Each row is a point on a tangle of strands that fork, close into loops and nearly touch. The rows are in no order.
(in the rows, 128 means zero)
Two points are linked if the straight distance between their rows is under 102.
<372>: 168 149 99 124 124 162 117 112 163 116 72 119 113 60 116 156 151 131 155
 143 124 104 115 105
<1011>: 153 130 121 160 172 101 219 115 123 125 189 77 122 138 154 98 117 128
 155 149 170 153 119 139
<78>: 146 126 175 92 152 130 103 147 133 204 146 139 137 126 159 143 128 137
 182 93 116 152 119 125
<509>: 104 111 168 116 107 135 26 140 159 160 182 186 175 153 115 98 107 116
 158 128 122 96 132 161
<323>: 135 137 137 172 114 153 208 165 127 109 170 94 101 176 152 104 123 148
 139 159 175 166 122 138
<450>: 157 143 70 135 125 182 133 123 134 94 57 135 125 71 131 136 136 101 123
 134 116 126 81 123
<81>: 85 111 116 106 86 75 39 115 144 145 148 117 196 179 154 93 156 148 147
 167 124 133 146 209
<154>: 120 90 100 184 71 140 153 86 119 115 138 115 76 199 136 126 134 118 115
 144 154 118 175 133
<1110>: 111 95 167 97 73 142 127 91 130 134 143 98 108 183 158 115 131 147 92
 181 180 121 160 151
<92>: 124 87 127 123 136 90 134 129 88 148 147 126 110 170 124 131 130 104 121
 96 122 121 147 89
<447>: 127 129 125 130 85 170 124 126 113 100 124 104 119 156 104 144 130 136
 71 171 145 118 121 135
<708>: 87 106 139 77 117 94 34 121 161 197 131 163 195 108 143 94 145 140 176
 140 125 113 133 173
<866>: 129 113 99 139 115 137 167 136 126 117 151 111 115 113 130 106 149 129
 156 185 145 114 150 103
<1002>: 137 101 107 172 114 117 181 80 114 121 148 106 89 210 147 112 145 107
 118 118 171 131 164 135
<619>: 95 80 133 121 95 117 79 79 114 179 146 163 129 158 156 80 124 119 94 172
 111 100 164 118
<281>: 146 144 125 150 175 114 224 111 125 96 147 84 125 97 141 95 140 129 113
 121 161 121 125 138
<472>: 97 134 177 104 117 149 87 162 144 126 135 190 131 117 89 137 87 140 130
 106 96 101 126 147
<8>: 113 107 154 86 114 124 96 151 131 168 147 145 135 124 117 129 132 148
 127 135 127 133 128 115
<945>: 101 95 115 156 64 137 50 104 108 164 143 150 135 161 79 144 102 155 103
 172 135 106 142 135
<53>: 135 142 189 147 152 136 87 152 177 132 102 150 102 97 111 138 118 123
 164 75 83 108 118 121
<376>: 151 138 116 109 103 155 71 155 144 120 82 137 154 91 78 153 134 132 99
 138 104 125 94 112
<860>: 128 104 134 99 115 111 117 90 111 158 163 138 117 144 170 103 146 117
 131 155 105 108 176 118
<1026>: 155 134 130 118 81 163 94 118 146 112 105 107 137 98 77 158 119 120 99
 160 90 124 114 136
<890>: 115 115 145 146 103 132 197 134 125 91 152 55 126 145 140 100 105 100
 158 147 184 139 144 89
<149>: 149 138 135 89 167 122 176 143 116 109 127 100 122 107 144 161 101 134
 143 147 152 155 107 113
<325>: 167 161 131 103 150 153 98 147 134 112 51 182 142 100 110 142 80 91 130
 73 113 145 86 90
<548>: 159 128 157 117 157 123 147 141 139 185 122 114 109 104 142 150 133 137
 170 97 103 154 109 128
<95>: 129 82 133 159 61 124 122 111 114 143 146 159 113 191 92 135 120 129 57
 131 135 108 155 107
<794>: 118 106 128 78 100 115 83 124 164 173 133 102 149 98 171 109 162 150 161
 181 127 129 140 125
<590>: 184 109 146 122 175 106 173 125 130 159 173 89 122 119 149 119 145 118
 118 131 130 159 129 118
<390>: 134 167 81 152 194 123 154 137 115 59 50 132 133 75 175 133 135 98 121
 109 106 179 74 125
<954>: 114 108 133 115 81 123 28 98 126 185 165 162 158 147 110 121 98 133 93
 138 125 92 143 131
<25>: 132 102 154 123 103 150 34 148 162 162 154 200 174 128 87 119 105 114
 147 102 132 87 110 132
<404>: 114 99 159 120 84 106 84 85 110 169 166 189 136 148 115 90 100 96 92 149
 123 85 154 116
<951>: 109 159 138 108 133 130 138 170 131 151 147 150 122 121 150 163 140 184
 182 128 109 153 123 156
<266>: 101 97 109 164 75 153 138 129 115 133 141 107 108 192 120 120 147 120
 132 161 110 132 162 137
<204>: 135 130 96 153 174 100 181 116 120 67 97 77 144 88 121 119 143 92 100
 106 129 146 141 94
<1107>: 116 128 148 67 100 122 128 138 139 135 152 88 143 117 164 120 156 153
 144 176 151 138 140 127
<350>: 139 116 157 90 142 118 79 149 138 184 134 159 128 111 129 130 129 134
 175 89 123 111 120 93
<250>: 99 131 104 100 102 149 97 145 131 136 146 128 152 148 142 133 159 178
 159 151 131 146 136 193
<77>: 107 113 128 104 84 152 150 116 128 93 137 94 100 189 133 141 113 147 90
 165 182 129 153 131
<854>: 156 177 126 137 208 94 173 155 118 120 105 166 114 88 129 141 135 146
 131 97 111 141 102 119
<287>: 128 126 137 130 140 131 176 124 122 151 185 115 118 128 188 114 121 156
 173 175 127 151 135 160
<319>: 144 146 176 143 164 95 111 137 150 109 106 160 112 90 104 143 106 97 140
 43 90 99 125 107
<93>: 117 58 129 154 80 103 148 90 113 153 128 106 114 186 153 86 131 87 85
 163 161 125 156 72
<234>: 161 146 135 99 173 119 171 136 136 102 87 106 133 69 131 148 128 119 126
 121 134 157 99 122
<487>: 157 159 130 117 235 84 149 96 120 119 143 151 122 113 130 157 106 141
 145 59 129 127 140 142
<206>: 119 155 120 140 144 137 175 191 126 103 116 124 112 103 136 151 147 159
 142 166 99 159 114 135
<1097>: 117 95 90 174 74 106 171 89 127 94 138 84 130 167 116 115 111 96 96 145
 201 111 156 76
<20>: 166 139 148 137 193 104 173 114 129 158 152 85 107 105 155 155 117 139
 144 108 116 154 118 132
<1085>: 135 86 115 155 108 130 150 122 93 129 118 119 109 186 76 142 125 109 66
 113 130 127 136 111
<305>: 91 101 130 98 100 95 46 111 144 185 136 125 184 112 177 69 176 142 144
 181 114 111 141 155
<370>: 106 110 116 138 136 104 144 110 90 141 114 140 124 157 75 147 121 102 85
 74 126 108 121 95
<471>: 119 165 148 114 115 158 103 181 137 108 117 161 134 124 107 151 113 141
 132 101 73 149 133 160
<919>: 141 138 135 114 119 138 185 156 130 98 134 67 125 114 138 139 99 118 147
 155 163 152 123 104
<125>: 101 101 129 73 86 138 129 140 106 132 140 126 144 128 123 136 126 143
 119 168 156 130 142 116
<429>: 141 136 108 125 155 137 137 149 110 118 122 151 114 126 102 149 139 117
 121 113 111 123 128 118
<188>: 91 147 135 106 123 139 106 149 129 166 150 146 138 129 143 135 158 188
 174 116 117 114 137 173
<990>: 130 102 100 125 114 123 144 94 114 140 159 128 103 132 141 108 154 129
 114 167 134 96 161 114
<719>: 151 155 113 98 172 123 133 134 122 89 64 158 141 95 138 150 93 93 126 63
 101 161 111 108
<492>: 130 102 144 152 92 130 77 104 118 145 156 155 89 200 105 120 137 120 84
 121 111 90 153 122
<432>: 130 184 121 169 139 166 184 147 126 49 138 66 116 108 138 101 103 101
 141 144 178 129 96 123
<387>: 114 106 130 163 69 126 189 121 134 108 162 83 126 153 133 67 109 87 139
 148 206 114 154 71
<580>: 121 144 112 120 98 155 135 183 133 99 121 104 126 133 127 144 155 165
 119 165 117 156 115 147
<1172>: 100 158 131 118 88 166 110 180 121 108 119 130 137 144 118 152 150 169
 112 117 91 130 130 170
<1000>: 143 162 109 148 196 117 147 146 112 102 43 170 114 69 171 135 128 93 142
 88 98 189 63 133
<906>: 156 160 121 120 181 145 133 173 116 118 126 189 119 107 115 146 129 127
 139 92 106 135 101 122
<704>: 107 100 128 127 104 161 162 122 115 170 170 110 133 169 185 95 138 154
 162 160 151 151 144 170
<397>: 163 120 143 105 132 143 71 137 145 158 141 184 137 126 93 137 103 105
 153 88 123 99 119 105
<881>: 164 134 127 144 196 67 195 107 145 120 141 77 125 107 130 143 109 119
 164 103 107 156 145 127
<461>: 126 136 133 135 72 166 70 140 125 129 147 179 163 143 78 140 93 130 65
 96 128 96 113 130
<844>: 130 71 142 124 124 98 152 121 105 169 145 91 112 180 155 98 149 115 102
 126 148 147 149 75
<534>: 157 136 83 117 128 153 145 127 151 130 123 117 117 91 125 137 148 131
 163 165 156 117 130 112
<516>: 122 121 111 156 141 120 188 71 107 104 150 96 98 166 155 119 135 124 131
 130 142 122 157 144
<400>: 146 147 151 122 133 150 143 130 148 132 133 96 112 98 145 132 168 155
 126 145 120 113 111 156
<1173>: 92 117 162 83 106 130 59 149 132 165 160 173 152 146 121 130 107 143 151
 123 103 120 131 144
<731>: 117 163 120 120 131 159 131 184 125 99 78 153 128 107 128 142 126 116
 133 107 61 168 102 129
<2>: 122 135 109 166 90 149 73 116 116 132 136 156 100 150 77 147 116 123 104
 122 90 93 140 130
<982>: 76 115 145 112 96 131 81 102 109 161 93 153 130 113 95 148 118 160 126
 127 129 73 141 125
<153>: 132 153 75 130 137 181 177 129 119 66 87 98 121 95 139 133 116 91 128
 157 137 135 105 124
<158>: 120 119 161 143 86 158 58 118 121 147 142 160 136 156 70 147 92 114 93
 108 95 97 120 137
<1163>: 138 133 116 132 68 153 93 100 115 116 113 139 142 130 77 159 99 144 56
 165 111 117 126 148
<371>: 76 124 138 95 96 88 23 137 154 161 118 145 182 126 112 129 159 173 172
 125 131 109 123 160
<1147>: 118 131 79 161 108 112 188 97 116 73 129 90 116 139 110 122 137 113 95
 126 181 99 160 89
<267>: 160 187 106 124 238 75 152 126 135 109 108 180 145 103 130 148 122 142
 146 50 114 156 117 120
<458>: 131 161 128 137 157 125 171 178 133 131 139 130 108 94 162 143 140 180
 181 143 125 156 102 132
<1074>: 144 178 123 158 210 118 160 139 126 109 52 178 123 82 154 135 95 124 148
 50 71 196 83 138
<5>: 101 83 129 139 56 130 158 105 122 141 141 63 128 148 156 77 123 106 121
 171 173 127 151 89
<264>: 105 90 119 128 75 132 66 112 126 166 146 113 148 172 127 116 144 144 119
 179 148 122 138 127
<739>: 123 171 96 152 170 149 190 132 137 68 99 89 126 87 156 132 117 107 159
 143 152 137 95 127
<416>: 110 101 136 173 116 147 202 123 114 153 177 99 109 190 173 90 122 136
 149 170 181 165 145 152
<891>: 128 140 118 146 195 90 119 87 110 87 104 133 113 120 82 146 124 98 86 65
 112 101 129 118
<89>: 156 134 155 120 140 153 90 154 171 125 118 197 142 92 91 127 79 101 142
 66 142 102 105 94
<166>: 79 122 136 121 93 127 41 119 132 154 120 130 143 125 103 145 150 173 135
 139 129 100 135 162
<80>: 133 149 142 146 125 138 195 116 141 107 151 80 113 108 155 101 163 134
 109 144 152 105 133 137
<433>: 148 138 172 128 150 146 58 164 175 145 98 140 117 114 115 156 147 149
 172 91 99 121 96 142
<1119>: 167 130 122 130 193 80 186 122 138 111 104 101 136 78 117 138 134 105
 131 96 107 159 125 115
<715>: 140 129 106 133 183 122 162 134 93 90 109 149 118 124 100 123 141 94 62
 112 121 129 109 139
<236>: 116 132 106 84 98 98 64 139 155 132 162 139 189 145 122 118 163 153 155
 169 121 140 136 198
<785>: 155 161 159 119 158 158 90 155 143 150 117 123 120 95 134 151 163 164
 141 120 117 131 107 161
<72>: 110 104 127 122 67 138 98 110 122 136 149 100 144 194 165 95 142 145 108
 192 169 126 154 147
<49>: 113 135 102 161 138 98 170 99 112 66 103 90 111 117 115 123 160 120 71
 119 143 105 138 92
<1013>: 128 154 132 141 196 95 133 111 139 99 70 160 131 87 93 125 121 86 113 45
 83 106 112 116
<54>: 137 170 111 134 158 156 136 170 121 124 49 162 116 78 160 130 133 123
 135 108 89 183 76 130
<612>: 135 129 107 155 178 82 189 89 111 94 140 103 120 158 135 133 152 115 108
 90 131 126 170 133
<378>: 128 152 119 122 187 82 144 87 117 106 120 121 124 137 117 146 117 109
 112 70 108 127 147 143
<674>: 137 113 146 152 167 104 196 113 126 141 182 85 110 110 181 115 101 138
 170 184 161 146 132 137
<748>: 143 148 119 132 130 161 71 156 130 116 68 184 155 100 80 158 92 101 104
 113 97 125 85 95

A fork is a point with three links, a tip a point with one. Leave the first point through the second and follow the links. Name the first fork or tip that comes.
<264>; <72> | <719>
<92>; <370> | <461>
<400>; <785> | <378>
<1026>; <1163> | <432>
<81>; <236> | <471>
<1013>; <319> | <323>
<982>; <166> | <8>

How many points has the smallest loop of links through each point below? Write - if it is on no loop.
<387> | 10
<350> | 6
<487> | -
<748> | -
<951> | -
